Each row is a point on a landscape with many peaks, with its height.
A climber steps from a point to the highest of its 3 nearest points, and stops where none of them is higher. Distance is the straight distance between rows; heights are no part of it.
kozab (h 0.48): [126, 134, 158, 88, 99, 123, 114, 100, 134, 104]
Feve (h 5.68): [119, 116, 118, 108, 110, 167, 117, 165, 154, 133]
mak (h 7.84): [139, 129, 106, 132, 137, 153, 131, 123, 125, 94]
roruv (h 3.80): [149, 160, 126, 168, 163, 102, 143, 125, 112, 118]
lop (h 6.49): [121, 113, 115, 116, 123, 165, 122, 133, 136, 122]
Kudi (h 7.81): [167, 119, 117, 151, 158, 104, 98, 117, 120, 110]
gifik (h 7.64): [119, 153, 154, 114, 113, 106, 138, 106, 143, 169]
Ravob (h 7.85): [149, 100, 120, 138, 154, 118, 87, 129, 123, 132]
nub (h 6.42): [106, 134, 142, 120, 109, 108, 147, 131, 127, 161]
runa (h 7.79): [132, 123, 113, 140, 139, 141, 131, 123, 114, 104]
gara (h 7.74): [114, 109, 120, 137, 126, 137, 126, 135, 121, 129]
Dob (h 4.59): [140, 141, 107, 103, 110, 153, 139, 110, 132, 90]
Litob (h 6.97): [110, 115, 135, 155, 139, 109, 130, 144, 113, 151]
ridez (h 7.03): [120, 153, 139, 138, 125, 109, 141, 105, 147, 184]
tuv (h 3.68): [150, 161, 119, 165, 148, 110, 145, 127, 105, 102]
Zibuf (h 6.05): [118, 103, 119, 133, 125, 153, 105, 169, 141, 135]
vakud (h 5.89): [141, 132, 135, 107, 142, 199, 119, 143, 145, 122]
pom (h 7.77): [108, 112, 114, 109, 92, 137, 125, 168, 151, 136]
fatav (h 7.71): [121, 111, 125, 150, 148, 118, 126, 127, 113, 127]
kas (h 7.54): [118, 102, 132, 155, 137, 104, 108, 158, 117, 146]
netos (h 5.71): [117, 136, 133, 148, 141, 118, 155, 120, 118, 152]
rul (h 6.65): [121, 137, 138, 96, 106, 122, 140, 104, 126, 123]
tam (h 7.62): [140, 152, 118, 132, 130, 127, 153, 116, 114, 104]
runo (h 1.92): [138, 170, 123, 157, 146, 117, 159, 105, 134, 151]
kul (h 6.96): [128, 158, 135, 133, 132, 114, 160, 104, 125, 139]
poso (h 7.90): [156, 114, 116, 144, 157, 131, 94, 125, 125, 105]
nonu (h 7.06): [117, 133, 136, 116, 115, 117, 150, 114, 124, 142]
viku (h 3.69): [129, 145, 133, 166, 159, 108, 148, 118, 123, 143]
Kivef (h 6.87): [111, 116, 141, 162, 150, 96, 129, 153, 115, 166]
sop (h 6.95): [103, 116, 129, 134, 118, 117, 142, 143, 121, 143]
dolog (h 7.29): [128, 113, 138, 162, 159, 100, 120, 132, 110, 145]
dosov (h 0.12): [108, 137, 191, 100, 98, 107, 106, 128, 141, 128]
Dati (h 8.02): [137, 168, 123, 137, 133, 119, 163, 111, 123, 120]
vez (h 7.38): [127, 119, 113, 113, 120, 153, 130, 120, 124, 110]
zap (h 7.19): [104, 116, 126, 109, 93, 119, 138, 147, 134, 141]
ligud (h 7.08): [106, 104, 128, 145, 124, 111, 130, 164, 120, 149]
risal (h 4.95): [110, 138, 136, 151, 138, 109, 150, 131, 124, 173]
lavak (h 7.95): [113, 117, 130, 86, 76, 126, 120, 156, 154, 132]
nev (h 7.35): [122, 149, 159, 103, 114, 107, 134, 99, 137, 142]
zes (h 7.15): [108, 124, 146, 94, 87, 113, 128, 132, 131, 140]
lale (h 7.42): [111, 114, 122, 103, 97, 135, 130, 141, 134, 136]
Bobuf (h 6.84): [131, 114, 123, 124, 136, 176, 106, 155, 143, 132]
lanud (h 7.52): [145, 175, 120, 171, 156, 112, 156, 117, 122, 133]
Kir (h 7.96): [153, 121, 112, 146, 153, 148, 108, 126, 126, 98]
lakof (h 6.11): [139, 149, 131, 105, 118, 122, 146, 99, 126, 110]
Rez (h 6.99): [119, 135, 132, 125, 128, 121, 156, 111, 120, 129]
Karis (h 7.20): [109, 115, 123, 114, 108, 131, 142, 127, 123, 137]
gos (h 2.68): [137, 141, 128, 92, 101, 128, 134, 95, 132, 96]
tefug (h 5.88): [135, 129, 109, 105, 123, 178, 127, 118, 143, 104]
kol (h 7.25): [113, 134, 159, 98, 99, 106, 132, 112, 132, 145]
vime (h 7.72): [118, 100, 127, 148, 136, 122, 113, 145, 117, 134]
lirim (h 7.75): [123, 123, 122, 144, 138, 127, 140, 119, 113, 117]
betuk (h 7.83): [144, 106, 122, 131, 148, 147, 90, 142, 135, 131]
zitis (h 5.98): [120, 97, 123, 142, 122, 126, 100, 172, 135, 140]
fuf (h 3.63): [146, 142, 109, 154, 150, 122, 135, 121, 110, 92]
nimi (h 3.65): [146, 135, 132, 168, 167, 100, 131, 122, 111, 122]
lanit (h 5.99): [117, 103, 122, 135, 126, 135, 107, 169, 141, 137]
lifek (h 0.14): [116, 133, 172, 89, 96, 114, 113, 108, 134, 114]
fem (h 6.52): [149, 159, 114, 110, 113, 126, 149, 104, 120, 90]
funi (h 7.82): [159, 114, 125, 130, 160, 155, 89, 134, 137, 118]
pofe (h 8.13): [120, 116, 118, 90, 96, 154, 122, 135, 140, 126]
fugof (h 7.78): [173, 110, 108, 134, 154, 109, 87, 117, 127, 126]
lofo (h 7.76): [144, 113, 129, 126, 155, 168, 96, 141, 137, 125]
Pesan (h 5.24): [134, 140, 117, 107, 109, 137, 145, 102, 126, 96]
somo (h 6.63): [133, 118, 116, 114, 135, 174, 123, 130, 139, 113]

Call two points neighbours if one is among the 3 nearest of the other. Go from one point of each pair to the other, from neighbour to neighbour, staying as high as possible. Name the lowest point that can't be avoided.
gifik, lanud -> viku
pofe, lavak -> lale
pofe, gifik -> zes

Where does a climber stop that starts at each point below?
nimi -> Kir
fuf -> Kir
vakud -> Kir
Karis -> pofe
Ravob -> Kir
dosov -> gifik
